Points on a hilly landscape, in no order, each with its height.
A ball rolls from a point to the lowest of its 2 nearest points, and stops where none of them is lower. Distance is the straight distance between rows; heights are no part of it.
nuno (h 555): 2.452,-1.309,2.942,2.157,1.499,-3.540,-3.958,0.573,-1.469,3.131,2.560,-0.486,1.328,-0.150,1.027,-1.254,1.493,3.314,2.456,-0.516,0.475,0.804,-0.654,1.559,-0.410,0.148,-3.630,1.358,0.027,-1.206,-0.726,-0.196,-1.157,3.376,-1.451
Fabi (h 154): 1.929,2.131,-1.991,4.043,2.961,-0.238,0.157,-0.416,-3.030,0.686,-0.703,2.112,0.927,-0.216,3.480,-1.065,1.185,-0.785,1.941,0.105,0.245,2.960,-3.692,-2.406,-0.058,3.886,-3.396,-1.568,1.653,-3.354,0.183,-3.954,0.780,-2.211,-0.360
suk (h 455): 1.259,1.677,-0.870,1.959,-2.897,-1.993,2.614,-0.463,-2.761,0.606,-1.526,2.238,-3.068,-3.490,3.628,1.812,-1.791,1.060,-2.324,0.448,1.281,2.314,-2.889,-1.284,-2.079,-0.427,-3.899,2.600,2.086,-4.182,3.482,0.792,-0.273,-4.449,-1.205
zibuz (h 227): 2.768,-0.857,-0.338,0.032,-2.354,-3.156,1.028,0.743,-1.687,0.337,0.455,-0.792,-3.010,-1.400,0.063,0.555,-0.498,3.318,-1.140,-0.649,1.352,-1.072,-1.828,-1.575,-2.305,0.426,-2.317,0.806,2.264,0.942,-0.079,-3.510,-0.832,2.571,-2.097
mol (h 410): 4.579,0.402,3.066,1.346,0.535,-0.200,-2.545,-2.085,-0.519,0.909,0.312,0.247,2.155,1.768,1.487,-2.475,2.497,0.806,4.816,0.027,-2.079,1.599,1.482,0.675,3.111,1.355,-0.983,0.445,1.800,3.033,-0.009,1.040,1.704,2.685,-0.851
mak (h 228): -1.499,-2.055,-0.531,-2.703,-0.952,-2.949,-1.659,-0.230,-1.917,-1.716,-0.495,-2.958,1.385,2.176,-0.361,1.088,-1.815,-1.373,-1.908,1.402,-1.216,0.796,-1.144,-0.887,0.299,0.543,-1.353,0.731,-1.407,2.992,-0.621,-2.186,0.234,2.346,-2.983
pazuz (h 279): -5.973,-0.649,-3.603,-6.387,1.542,0.203,0.218,2.003,2.271,-1.178,1.621,-0.899,1.467,0.891,-1.593,1.085,-1.576,-1.086,-1.505,0.275,2.204,0.122,-0.545,-0.307,-2.223,-0.854,4.648,-0.360,-3.748,-1.756,-0.036,-1.316,-0.244,0.256,2.600
Rilo (h 258): -2.315,-0.716,-1.318,-1.687,-1.709,0.900,2.880,1.445,-0.580,-1.615,-2.591,-0.407,-1.533,-2.349,-3.420,2.480,0.533,3.498,-0.299,-3.795,4.891,-0.986,1.158,1.930,-2.969,-0.462,3.033,1.514,-2.995,-2.153,-4.189,0.572,-2.430,3.532,1.979
dod (h 623): -1.350,-2.361,2.506,-0.863,0.378,2.963,-1.805,1.054,0.878,1.786,2.479,2.134,0.947,0.357,-1.158,0.260,1.487,1.213,0.013,0.674,-3.941,-1.026,3.319,1.568,0.258,-4.430,2.029,-1.976,-0.032,3.129,0.568,3.932,1.581,0.705,0.010
dubap (h 567): 0.371,-0.933,3.973,-0.280,0.458,-4.860,-1.422,0.481,1.959,2.052,-1.053,-4.792,-2.212,-3.602,-0.498,-1.260,-0.162,2.272,-1.843,-0.464,-0.188,-1.946,1.182,3.161,-0.095,-2.255,-1.320,3.726,-1.187,-0.225,2.496,1.775,-2.915,0.581,-0.334
Sevaz (h 652): -2.056,-2.910,2.274,-2.048,-0.064,0.907,-1.642,1.411,1.326,2.491,1.656,-1.005,-0.746,-0.300,-1.667,-0.958,0.771,1.796,-1.741,0.530,-2.170,-2.162,2.264,1.730,-1.935,-3.921,1.731,-0.681,-0.874,2.826,-0.565,3.202,0.545,1.402,-0.892
ripu (h 600): 1.075,1.922,3.019,0.412,-3.259,0.067,1.232,0.069,-3.335,2.874,-0.674,4.096,-0.761,-1.490,3.639,-2.479,0.221,3.730,-0.626,-0.364,0.152,0.868,-0.090,2.633,-0.616,-2.038,-2.454,2.143,2.670,-2.095,0.363,3.163,-0.794,-1.543,0.606
suruf (h 272): 0.161,2.847,0.315,5.560,3.917,-0.687,0.616,-0.772,1.171,0.447,-1.865,0.102,0.197,-1.488,1.084,0.006,0.886,-3.583,0.471,0.591,1.439,0.237,-0.690,-2.234,2.665,2.928,-0.994,0.275,-0.251,-4.985,3.221,-1.063,-0.806,-5.175,1.917
Regik (h 218): -2.200,1.220,-1.911,-0.459,-5.335,-0.058,4.052,-1.862,-3.555,-3.498,-4.171,0.331,0.639,0.344,1.644,2.553,-0.258,0.642,-2.657,-2.077,0.167,2.628,-3.313,0.035,1.663,0.653,-2.146,2.496,0.612,-1.191,0.077,-3.325,1.770,-3.699,-0.004
guf (h 683): -1.719,1.041,-0.838,-2.939,1.824,0.106,-3.652,0.502,-3.442,0.435,2.316,0.736,4.077,3.663,2.350,-2.541,-0.474,-0.808,1.907,0.964,-1.768,2.972,2.090,0.084,2.533,-0.224,-0.106,-1.316,-1.635,-0.389,0.258,-0.339,1.779,0.920,0.042
zeg (h 488): 2.272,-0.030,4.155,2.576,-4.136,-1.114,1.676,-1.460,0.251,-0.027,-4.079,-1.870,-0.900,-0.944,-0.117,-0.958,1.441,2.525,0.358,-0.757,-1.156,-0.257,-0.317,2.906,2.948,0.385,-2.570,2.757,1.170,2.659,0.755,0.671,0.545,0.391,0.691
Fikan (h 579): -0.238,2.253,-2.774,-2.535,0.213,-3.146,-0.170,-2.584,0.258,-3.557,-2.104,-5.196,-0.080,0.826,2.007,-2.846,-1.536,-3.266,-0.241,1.434,0.281,1.310,1.339,-1.164,3.317,3.283,1.467,3.894,-0.661,0.846,2.448,-1.002,-1.311,-3.357,0.527
Poseb (h 33): -1.220,0.133,0.289,-3.606,-5.844,-0.574,1.944,0.683,-2.187,-0.445,-3.155,0.002,-0.804,0.044,0.763,0.003,-0.090,3.275,-1.557,-2.781,-0.575,0.538,-0.290,3.419,1.123,-2.002,-1.226,3.823,0.268,0.336,1.061,-0.970,1.257,-0.323,0.769
vudo (h 532): 2.249,0.483,-1.966,1.220,1.892,2.544,4.623,0.749,3.294,-1.179,-0.808,0.208,-1.910,-0.551,-1.183,0.008,0.585,-2.361,1.289,-0.409,1.599,-1.327,-0.889,-3.659,-0.314,3.197,2.013,-1.483,2.300,-0.159,0.081,-2.728,-0.812,-2.878,1.113
lemo (h 270): -1.007,-0.885,-2.430,-2.723,1.291,3.445,2.118,0.441,2.504,-2.384,4.902,2.644,-1.362,0.764,-2.601,1.096,0.900,-2.448,0.714,-0.216,-2.077,-2.943,1.366,-1.493,-1.934,-3.471,5.957,-3.297,0.165,3.822,0.383,2.779,0.162,-0.158,-1.852
pibe (h 461): -1.025,1.460,-1.125,-3.643,1.427,-0.613,-2.048,1.763,-1.533,0.379,3.153,3.883,0.666,-0.112,3.811,-2.757,-0.756,0.143,-0.155,0.845,-2.443,0.973,2.021,-0.432,-1.135,-2.001,2.340,-1.537,1.208,-0.254,4.944,3.268,0.114,-3.866,-0.102
zilav (h 490): 0.636,2.344,-3.391,1.014,0.650,-2.492,1.512,-3.182,-1.752,-4.062,-2.131,-4.131,0.876,0.061,1.270,-0.775,-0.459,-2.675,0.431,0.817,0.385,2.054,-1.667,-2.630,3.010,5.379,-0.666,2.534,-0.408,-0.995,0.347,-4.880,-0.325,-3.406,-0.545
Bege (h 558): -0.186,-0.570,-1.063,-4.372,-2.587,-0.668,0.504,2.202,-2.301,1.015,2.622,2.186,-1.442,0.318,2.026,-0.403,-0.179,3.552,-1.210,-1.147,-0.680,-0.312,0.205,0.312,-1.877,-2.448,0.784,-0.571,1.632,1.490,0.688,0.792,0.590,0.489,-1.650
labi (h 309): -1.070,-1.815,0.762,-2.415,-0.985,-0.489,-1.560,-1.056,0.769,-2.112,-1.953,-4.052,1.167,1.764,-1.837,1.451,-1.690,-3.119,-1.797,2.230,-1.893,0.301,-0.419,1.456,1.115,-0.103,0.569,1.427,-2.240,2.875,-1.169,0.511,0.419,3.763,-0.885
mer (h 787): 0.445,0.050,-1.997,1.169,5.594,-2.568,-4.735,0.204,0.393,0.923,4.233,-1.857,2.174,2.348,0.395,-1.662,-0.129,-2.579,2.068,1.790,1.498,0.077,-0.990,-3.295,0.315,2.522,-0.628,-2.787,-0.869,-1.087,-0.783,-2.857,0.064,1.830,-2.185
Tekaz (h 398): 0.844,-0.982,-3.023,-1.505,-0.296,0.169,4.799,0.388,3.419,-3.861,-0.514,-3.521,-2.542,-0.941,-2.696,1.701,-1.219,-3.825,-1.817,0.206,-0.608,-2.922,-2.081,-0.592,-1.974,1.332,4.488,0.425,0.627,3.543,1.724,0.918,-0.928,1.737,-1.988
miva (h 404): 0.785,1.550,-4.730,-0.391,-0.341,-2.951,1.940,-2.207,-2.057,-3.964,-1.362,-1.999,-1.506,0.080,2.027,0.228,-0.631,-0.752,-1.040,-1.107,1.074,1.690,-2.583,-4.630,-0.192,4.222,-0.562,1.949,2.107,-1.423,2.530,-5.741,0.367,-3.686,-1.741
Kot (h 146): -0.829,-2.210,-1.578,-2.426,1.526,1.194,1.152,1.620,1.681,0.194,5.694,0.717,-2.604,0.349,-1.476,-0.401,-0.615,1.338,-0.194,-0.968,-0.621,-2.709,1.707,-2.355,-3.167,-1.974,4.641,-2.591,0.572,3.422,0.814,1.323,-0.989,0.350,-2.092
sepo (h 42): 2.941,-1.164,-1.926,-2.322,2.183,2.181,1.295,-2.285,3.125,-2.098,3.746,0.202,-1.535,0.495,-3.688,1.508,1.453,-4.130,2.142,1.107,-2.423,-3.869,1.481,-0.527,-2.203,-1.755,5.025,-3.540,1.230,4.520,0.390,1.380,0.843,3.574,-4.021
venud (h 504): 0.755,0.767,-1.501,-3.429,-0.355,-2.206,-2.355,1.476,-3.268,1.368,3.848,4.818,0.867,0.364,5.414,-2.766,-0.144,2.306,0.289,0.634,-1.944,1.251,0.426,-0.281,-2.745,-1.612,0.266,-1.616,2.373,0.248,2.683,2.551,-0.115,-0.951,-2.381
mifit (h 407): 1.268,1.303,-1.951,1.126,-0.004,-1.995,-0.963,0.111,-0.954,-0.173,-1.465,-1.880,0.179,-0.923,-0.056,-0.277,1.163,2.984,2.204,-4.222,5.826,0.119,1.694,-0.977,-1.238,3.492,-0.672,0.504,-1.622,-4.643,-1.077,-3.232,-2.048,1.869,0.903
zep (h 210): -2.284,-1.230,-0.843,-1.648,-3.212,0.525,2.745,1.199,0.549,-2.087,-3.916,-2.059,0.133,-1.215,-2.903,4.264,0.976,0.971,-0.302,-2.606,2.943,0.197,-0.667,3.356,-2.031,-0.302,0.962,2.574,-3.303,-1.632,-2.943,-0.095,-1.317,4.302,2.020
kemi (h 211): -0.053,2.479,-0.221,4.875,3.057,-0.324,-0.189,-0.966,-1.767,0.247,-1.935,0.420,1.600,0.549,2.331,0.083,0.372,-2.878,1.281,1.308,0.150,2.109,-2.201,-2.020,2.602,3.312,-3.231,-1.049,-0.706,-2.568,0.372,-2.807,1.207,-2.760,1.030
zavo (h 255): 2.029,1.455,-0.084,-0.754,-3.034,1.173,2.262,-2.170,-1.181,-2.111,-1.722,3.049,-0.632,-1.687,2.151,-1.784,0.441,-0.609,0.599,0.669,-4.775,-0.792,3.013,0.524,3.340,-0.539,1.259,0.850,4.100,4.444,4.843,2.988,1.475,-2.928,-0.382
Ruguv (h 294): 2.805,1.738,-2.208,-0.142,-1.802,1.454,5.295,-0.284,-1.288,-1.316,-2.060,1.744,-4.313,-1.519,-1.401,1.279,-0.513,2.977,1.178,-3.667,4.411,0.313,-0.988,-2.772,-2.193,1.626,-0.300,0.663,2.898,-2.214,-1.862,-3.851,-0.555,0.361,-0.910
zogid (h 728): 0.859,-1.300,-1.045,-0.550,3.284,-2.445,-5.658,-2.109,1.358,0.029,2.641,-4.395,1.381,3.150,-0.758,-0.368,-1.113,-3.004,0.390,3.338,0.897,0.910,-0.201,-1.150,-0.044,2.634,-0.133,-0.765,-1.468,1.282,-2.546,-1.476,0.046,4.198,-1.919
rif (h 719): 0.379,-0.564,-1.471,-5.148,2.511,-1.470,-5.490,-1.025,-1.446,-0.184,3.934,-0.519,1.748,3.084,2.086,-2.083,-0.266,-1.079,2.591,1.514,-2.092,1.089,4.204,-0.541,2.298,-1.157,1.222,-0.523,-0.824,3.093,0.773,-0.304,1.010,2.473,-2.679
gomus (h 557): -0.647,-0.541,2.213,-0.196,-0.766,-4.277,0.037,1.637,-0.585,1.441,-0.584,-1.116,-2.377,-3.121,0.651,0.790,-1.961,1.376,-3.992,0.838,-0.851,-0.480,-1.023,1.020,-0.976,-2.586,-2.715,1.712,1.194,-0.068,3.247,1.368,-1.320,-1.825,-1.478
gar (h 331): 0.426,2.297,1.393,-1.814,-2.472,1.764,1.211,-0.078,-0.347,0.037,-1.290,1.867,0.214,-0.157,2.861,-2.884,1.446,0.589,1.714,-0.974,-3.279,0.531,3.804,2.137,4.157,-0.304,1.932,2.331,2.224,2.110,3.702,3.807,1.122,-3.404,1.521
kaga (h 405): -1.600,1.580,-0.340,-1.412,2.053,-1.721,-1.088,1.585,-1.325,0.892,2.142,1.346,1.104,0.450,3.570,-1.435,-0.918,-1.735,-0.703,0.338,-1.013,0.946,0.477,-0.251,0.561,-0.810,0.465,-1.032,0.111,-1.385,3.352,0.966,0.175,-4.023,0.937
kef (h 626): 2.611,1.861,2.953,3.633,-3.044,2.117,3.421,-0.216,-1.357,1.915,-1.772,5.052,-2.156,-2.624,2.373,-1.900,0.610,2.243,-0.748,0.356,-1.802,0.329,-0.470,1.777,-0.571,-0.165,-2.267,0.413,4.416,0.298,0.590,3.527,0.393,-3.457,0.960
fup (h 422): 3.331,0.804,-1.170,1.225,-0.110,3.641,7.266,0.245,1.139,-1.438,-1.987,1.857,-4.685,-1.335,-1.152,0.057,0.867,0.187,1.385,-2.006,1.353,-0.286,-1.382,-2.713,0.092,2.223,0.135,-0.849,4.593,-0.808,-0.862,-2.905,-1.485,-3.363,0.385
Damel (h 498): -3.119,-0.812,-1.025,0.240,1.136,4.071,-0.478,-0.004,4.099,-2.846,-0.384,-0.643,0.017,2.634,-3.541,2.070,-1.512,-6.505,-3.368,3.895,-2.066,-0.837,0.012,1.110,1.553,-0.861,2.477,-1.787,-2.234,2.125,-3.112,2.660,0.348,0.763,0.584
Ris (h 577): -2.039,-0.119,-0.740,0.364,2.447,4.727,-0.957,0.073,4.670,-1.602,1.684,0.806,0.627,1.858,-1.788,0.303,-0.610,-4.824,-1.649,3.109,-1.432,-1.810,1.000,-1.897,1.880,-0.915,3.276,-3.372,-0.965,2.140,-1.364,2.250,0.837,-2.084,0.601
vivuv (h 69): 0.565,2.252,-2.692,1.316,1.193,1.481,1.847,0.204,-2.062,1.315,1.305,4.359,1.105,0.680,3.837,-0.824,1.002,0.464,2.381,-1.121,1.255,1.712,-1.699,-2.728,-0.763,2.650,-1.005,-2.856,2.425,-2.975,-0.326,-2.981,0.970,-2.270,1.018
fofoz (h 118): 1.356,-1.515,0.265,-0.327,-1.363,-4.782,-2.689,-0.709,-2.921,-0.431,-0.372,-2.912,1.338,0.358,0.460,0.479,0.497,2.670,-1.007,-0.618,0.048,1.255,-3.032,-0.514,-0.253,1.268,-3.649,1.694,0.612,1.175,-0.496,-4.561,0.285,3.190,-3.120
Gobam (h 386): -0.868,-1.074,1.364,-0.463,1.383,3.199,-2.447,-1.608,2.406,1.232,1.548,-0.896,3.644,4.129,-2.325,1.683,0.909,-2.169,1.882,0.231,1.232,-0.343,-0.098,2.024,0.529,0.125,1.537,-1.172,-2.684,-1.132,-5.076,1.014,0.775,4.887,1.683
nenel (h 263): 1.726,1.364,-0.416,1.193,-0.380,-0.888,-0.153,-0.505,-2.432,-1.403,-1.386,0.406,0.748,0.725,1.924,-0.770,0.041,-0.662,-0.048,1.023,-3.013,1.499,-1.753,-1.031,1.588,1.900,-1.346,0.320,2.491,2.225,2.119,-0.596,1.467,-2.504,-1.761
Tum (h 502): 1.749,0.722,-0.681,1.429,-0.188,-4.235,0.424,0.574,-2.364,1.027,0.425,1.141,-2.965,-2.293,3.167,0.546,-1.909,1.339,-2.513,1.601,-0.735,1.151,-3.025,-1.716,-2.969,-0.046,-3.584,1.003,3.436,-1.608,3.297,0.378,-1.184,-2.180,-2.677
fozog (h 292): 0.152,-2.022,-0.607,0.428,2.882,-0.523,0.431,2.431,1.828,1.483,4.564,0.297,-3.352,-1.854,-0.996,-0.702,-1.660,-0.135,-2.597,1.459,-2.261,-2.914,0.382,-3.339,-3.551,-1.517,1.983,-3.483,2.342,3.606,2.309,1.914,-1.151,-2.545,-1.699
miri (h 127): 1.556,0.664,-0.250,-0.042,-2.871,0.402,3.335,-2.073,-1.891,-3.533,-2.960,0.349,-1.196,0.333,0.325,0.553,-0.785,-0.792,-1.683,1.465,-5.181,-0.038,0.230,-0.814,2.933,0.791,0.627,0.714,2.528,5.528,2.785,0.057,1.548,-3.295,-2.310
faso (h 322): -2.300,-2.525,-2.544,-1.686,1.662,1.062,0.207,0.801,0.465,0.604,1.458,-0.874,-0.476,-2.065,-2.847,1.175,-0.877,2.702,0.419,-3.263,5.009,-1.399,0.665,-0.501,-4.761,-0.265,4.455,-0.780,-3.744,-2.189,-3.596,-0.267,-3.080,3.079,2.814
Vegem (h 653): -2.615,0.351,-0.679,-5.898,-1.515,2.298,2.053,2.236,-1.320,-0.506,2.243,2.042,1.524,2.961,-0.100,0.227,0.964,1.446,2.311,-3.033,-0.545,1.038,0.841,2.921,-0.620,-2.599,2.636,0.122,-1.422,0.389,-1.969,0.396,1.241,2.353,-0.569
Kiso (h 580): 2.246,0.588,2.994,1.766,-1.069,-2.067,-1.606,0.608,-3.182,3.012,0.041,1.928,-0.080,-1.744,2.646,-1.611,0.647,4.353,0.703,-1.157,0.778,0.670,-0.726,2.624,-0.394,-1.116,-4.290,1.817,0.608,-2.323,-0.503,1.007,-1.814,0.975,0.425
Ziviv (h 351): 3.271,0.373,0.804,2.009,1.101,-0.020,-0.563,0.273,-0.167,1.295,0.815,1.038,0.373,0.996,1.574,-2.479,1.525,0.463,3.359,0.080,-0.719,0.256,-0.204,-1.417,1.333,2.276,-1.253,0.007,2.455,1.034,0.487,-0.551,0.283,-0.256,-0.357
Dima (h 171): 1.864,1.965,-2.452,-0.692,-1.333,1.352,3.786,0.706,-2.553,0.713,1.590,4.273,-1.080,0.367,2.438,-0.393,-0.193,3.568,2.225,-2.434,2.241,1.199,-1.632,-1.788,-2.034,1.552,-0.618,-0.678,3.024,-2.010,-1.615,-2.520,0.907,-1.034,0.235
big (h 433): 2.610,1.985,-1.061,2.905,0.535,-2.193,-1.419,0.181,-2.805,1.282,-1.081,0.787,0.101,-1.341,1.313,-0.421,1.786,3.410,2.898,-3.379,4.113,0.902,-0.015,-0.713,-0.507,2.877,-3.359,0.336,0.027,-4.935,-1.377,-3.234,-1.088,0.623,0.613
fev (h 280): -3.569,-0.432,-1.694,-0.814,2.311,2.479,-0.431,-0.014,1.406,0.162,1.734,-0.054,3.774,2.399,-0.820,1.072,-0.066,-2.419,0.859,-0.497,2.690,-0.613,-0.483,-0.830,0.937,0.054,1.605,-2.825,-3.057,-2.405,-2.614,-1.426,0.105,1.387,2.499
Ner (h 130): -2.035,-1.180,0.692,-2.286,-5.316,-0.003,4.257,0.947,-0.332,-1.576,-3.502,-0.816,-1.757,-1.496,-1.341,2.181,1.311,1.403,-2.239,-2.217,0.830,-0.375,-0.997,3.637,-0.199,-2.642,0.007,2.550,-0.735,1.839,-1.441,-0.260,-0.315,1.893,0.176
Sudi (h 260): 3.526,-1.144,-1.542,-0.665,2.010,1.245,0.929,-2.102,4.634,-2.957,0.736,-3.611,-2.177,1.777,-3.385,1.057,-0.881,-4.615,0.528,2.132,-1.289,-2.589,-0.807,-0.441,-1.208,1.930,4.040,-1.121,0.918,3.142,-0.105,1.211,-0.232,4.399,-1.749
vad (h 655): 0.883,-1.208,0.168,-3.321,1.370,-1.343,-5.841,-3.237,-0.010,-0.455,2.112,-2.762,1.251,4.069,-0.149,-0.711,-0.839,-2.069,1.945,3.685,-2.539,1.395,3.416,0.873,2.322,0.450,0.164,-0.577,-2.266,3.094,-1.406,0.217,0.580,4.043,-2.209
luki (h 563): 1.601,-1.347,1.651,-0.617,1.528,2.938,-2.746,-1.804,0.707,0.992,2.881,1.912,1.932,3.072,-1.337,0.943,0.812,-1.118,2.724,1.327,-2.373,-0.313,3.207,0.187,1.509,-1.459,1.156,-2.602,0.881,3.587,-1.104,1.835,1.760,3.304,-1.995
Bobu (h 489): 1.612,-1.098,2.233,1.334,2.529,3.531,-3.072,-2.555,3.746,0.449,1.973,0.828,1.754,3.623,-2.657,1.032,0.965,-2.705,1.794,2.073,-1.114,-1.251,0.847,0.416,0.973,-0.275,2.291,-3.476,0.119,1.920,-3.501,1.460,1.225,3.533,-1.272
Vofup (h 495): -4.396,-2.909,0.843,2.308,0.677,3.714,0.054,1.702,3.026,1.105,-0.787,0.467,2.498,-0.347,-3.532,2.374,1.572,-0.934,-2.220,0.689,1.263,-0.607,-0.748,1.914,-0.847,-3.531,0.204,-1.704,-3.793,-0.732,-4.146,1.142,0.151,0.856,3.757
Nobef (h 312): -1.505,1.542,-3.527,-1.017,-3.120,-3.086,0.904,-1.645,-4.127,-2.404,-2.234,-1.199,-0.369,-0.406,2.382,2.286,-1.566,0.353,-2.737,-1.118,1.673,2.873,-2.976,-2.960,-0.586,1.575,-2.435,1.531,0.270,-2.940,2.407,-4.147,1.007,-3.653,-1.040
Ketub (h 389): 0.795,-2.480,0.552,3.754,0.215,2.052,2.244,1.179,1.223,0.868,-0.601,1.061,0.216,-0.432,-4.014,3.029,0.982,0.410,0.745,-0.100,2.349,-1.003,-1.988,-0.806,-2.719,1.051,-1.144,-2.166,-0.654,-0.405,-4.529,-2.494,-0.862,3.390,0.205
Pog (h 409): -2.533,-0.987,-0.962,-1.744,0.690,2.399,-2.159,-0.752,4.532,-2.383,-1.247,-3.613,0.412,2.519,-2.667,2.484,-2.758,-5.256,-2.384,3.975,-1.735,-0.790,-0.629,3.014,1.991,0.269,1.001,0.737,-3.155,1.180,-3.277,2.237,0.142,2.924,1.943
puz (h 491): -0.616,-1.907,2.569,3.497,1.728,-1.501,-3.246,0.841,2.093,2.035,-0.027,-2.027,2.162,-1.365,-2.265,1.336,0.146,0.185,-0.402,0.657,2.243,-0.712,-0.967,-0.002,-1.307,-0.573,-2.820,-1.435,-2.307,-1.752,-1.569,-0.737,-1.365,2.365,0.752
fave (h 443): -0.860,-3.205,-0.079,4.363,1.969,2.845,-1.338,0.693,3.435,1.535,-0.028,-0.685,1.052,-1.203,-4.525,2.820,0.300,-0.787,-0.527,0.432,3.075,-1.654,-1.269,-0.994,-2.966,0.298,-0.035,-2.472,-2.263,-1.173,-4.043,0.162,-1.094,1.990,2.605
bizu (h 340): -0.860,1.851,0.119,2.286,3.972,-0.314,-0.311,0.944,0.415,1.188,2.064,1.241,0.995,-0.713,2.498,-1.169,-0.064,-2.369,0.363,0.246,0.112,-0.129,-0.347,-1.604,1.475,0.104,0.309,-0.806,-0.430,-3.817,3.135,1.342,-0.542,-5.099,1.956
Bova (h 475): 0.265,-0.521,1.860,2.751,1.389,1.703,-1.392,0.315,3.362,-0.179,-0.227,-0.776,0.001,0.720,-2.183,0.492,-1.062,-4.052,-1.886,4.009,-2.772,-2.127,0.245,-1.832,1.804,-0.507,0.126,-2.198,0.425,3.843,0.465,2.169,1.132,-0.858,-1.418
Baki (h 540): 2.143,-0.297,3.643,2.781,-0.412,-4.117,-0.751,-0.237,0.970,0.673,-3.062,-4.229,-3.122,-4.648,-1.782,-0.125,0.199,3.082,-0.496,-0.686,2.503,-2.146,1.187,1.422,-1.257,0.474,-2.101,2.847,-0.818,-1.186,0.852,-0.117,-3.179,2.054,0.335
golof (h 421): 1.706,2.327,0.508,3.670,-2.209,-1.110,2.902,-0.629,-1.352,0.617,-3.498,1.770,-4.218,-4.012,0.758,0.808,-1.209,2.104,-0.965,-1.554,2.922,1.195,-0.454,-0.970,-1.537,0.392,-2.960,2.708,1.835,-4.990,3.029,0.277,-0.553,-3.773,0.405
dovet (h 451): 3.074,0.976,4.163,1.411,-2.553,0.282,-1.358,-2.085,-0.829,0.171,-2.592,0.097,2.063,1.438,1.409,-2.157,1.851,1.862,2.821,-0.468,-2.873,1.530,1.289,3.002,4.506,0.806,-1.476,2.081,0.550,2.854,0.742,1.935,1.311,0.324,0.296
luz (h 604): -1.991,0.057,-0.183,-5.110,-2.590,1.296,2.031,2.504,-2.113,0.807,3.415,3.749,-1.476,0.470,0.287,-0.431,0.380,4.655,0.674,-3.043,0.526,0.560,0.705,1.062,-1.844,-3.486,2.389,-0.012,-0.156,0.697,-1.620,0.977,0.419,0.827,0.828
Nur (h 524): 1.122,-1.745,4.529,2.530,3.621,-3.596,-4.796,0.661,0.883,3.419,2.690,-1.678,1.352,-0.566,-0.138,-0.120,0.477,0.764,0.028,1.246,-0.655,-0.248,-0.669,1.275,-0.460,-1.437,-3.658,-0.347,-1.310,-1.436,0.128,1.234,-1.577,2.418,-0.943
liga (h 153): -6.112,0.772,-3.522,-4.390,2.877,0.132,-1.794,0.809,0.595,-0.502,1.886,-0.974,3.372,1.427,-0.089,-0.074,-2.300,-3.395,-0.883,1.309,1.825,1.122,-0.148,-1.549,-0.245,-0.019,3.085,-3.076,-4.684,-3.334,-0.579,-2.724,0.153,1.438,2.390
mon (h 391): 0.849,-1.534,-0.232,1.072,2.106,-1.382,-0.560,1.068,1.697,-0.240,1.747,-0.745,-1.204,-0.622,-1.184,-0.119,-1.559,-2.459,-2.581,2.602,-2.579,-2.222,0.800,-3.014,-0.994,-0.366,0.727,-2.275,2.126,4.085,2.917,0.684,0.231,-1.115,-3.314
Goboz (h 419): 2.879,2.475,2.152,4.764,-1.175,-1.420,0.596,-1.287,-0.696,1.009,-3.637,0.104,-0.612,-1.676,0.837,-0.585,1.752,1.894,2.762,-2.645,1.749,0.939,-0.281,1.280,2.225,2.445,-3.890,2.469,0.499,-3.536,0.167,-1.011,-0.783,-1.812,2.109
kedet (h 314): 0.805,-0.837,1.299,1.326,-1.507,0.408,2.336,0.886,-0.027,1.000,-0.062,0.531,-1.836,-1.938,-1.586,0.592,0.086,2.632,-0.183,-1.556,2.019,-1.576,0.412,-0.082,-1.164,0.408,-0.016,0.375,0.706,0.287,-1.866,-1.312,-1.208,1.064,0.528
Dege (h 135): 0.120,1.338,-0.054,-0.561,-6.650,-0.161,2.910,-2.239,-3.390,-1.219,-4.330,0.650,-0.188,-0.933,3.060,1.027,-0.130,2.529,-1.113,-2.527,0.002,2.455,-1.488,1.524,2.032,0.380,-3.206,4.203,2.086,-1.861,1.774,-0.464,1.859,-3.738,1.259
zamo (h 369): -0.716,-0.317,-2.057,0.834,1.735,-0.378,-0.919,1.063,0.528,0.907,0.130,-1.438,0.291,-1.338,-1.755,0.241,0.155,2.016,0.940,-3.238,6.009,-1.063,1.524,-1.968,-3.503,1.759,2.425,-1.030,-3.473,-3.589,-2.247,-1.381,-3.253,1.568,2.394
kugu (h 384): -0.643,1.398,0.771,3.817,-2.900,1.253,2.173,0.441,-1.556,0.473,-3.513,2.659,-0.678,-2.307,0.232,1.582,0.660,1.257,-0.272,-2.230,2.094,0.710,0.147,1.147,0.416,0.540,-2.911,0.617,0.703,-3.603,0.080,-0.220,0.162,-3.193,2.252
lofe (h 581): -2.827,-0.217,2.225,-0.793,1.853,3.643,-4.843,-0.139,3.998,2.169,0.469,-0.870,2.956,2.359,-1.548,-2.261,0.109,-1.042,0.263,1.054,-1.708,-1.208,2.744,3.068,1.811,-2.773,1.945,0.410,-3.618,-0.498,-1.383,2.443,1.731,0.505,2.382
sobe (h 646): -2.429,0.238,2.073,-0.130,0.815,1.437,-2.758,1.784,-2.568,1.549,-0.474,2.555,4.219,2.188,0.946,-1.444,-1.240,-1.927,-0.593,3.177,-3.408,2.247,0.695,1.634,2.319,-1.876,-2.038,-2.024,-1.829,0.536,0.010,2.233,2.395,-1.043,0.692
Vime (h 614): -3.442,0.410,2.534,-0.536,0.969,2.500,-2.220,2.006,1.085,2.149,0.156,0.870,3.418,0.920,-0.166,-2.854,0.183,-0.331,0.926,1.000,-2.260,0.223,2.787,3.527,2.139,-2.603,0.795,0.943,-2.207,-1.402,0.689,2.852,2.190,-1.975,3.100
sir (h 515): 1.076,-0.381,4.380,3.417,-3.423,-1.594,3.384,-1.051,1.973,0.233,-4.103,-3.002,-3.520,-4.361,-1.837,-0.482,0.682,2.100,-1.339,-0.398,0.538,-3.156,0.540,3.040,0.656,-0.451,-0.987,2.850,0.605,1.386,0.729,1.817,-0.764,-0.069,1.848
Tiz (h 533): -6.035,-2.548,0.990,-0.421,0.638,3.648,-1.615,1.609,4.222,1.574,0.038,-0.179,2.058,1.409,-3.115,0.361,0.692,-1.120,-2.302,1.089,-0.870,-0.760,0.540,2.703,-0.363,-4.764,2.121,-0.471,-3.933,0.019,-2.170,2.513,1.305,0.091,2.724

Where does a ball stop that starts at each point below?
gomus: kugu
nuno: fofoz
kaga: vivuv
zamo: Poseb
dod: liga
Ris: Kot
zilav: Poseb
Fikan: Poseb
sobe: fofoz
dubap: miri
Damel: fofoz

Call two points neighbours if one is among the 2 nearest of the other. Go from one point of each pair to the other, from neighbour to neighbour, staying as low as possible. Name the highest point that can't be avoided.
Poseb, miri: dubap
vad, sepo: rif
sepo, Kot: lemo
Poseb, kugu: big
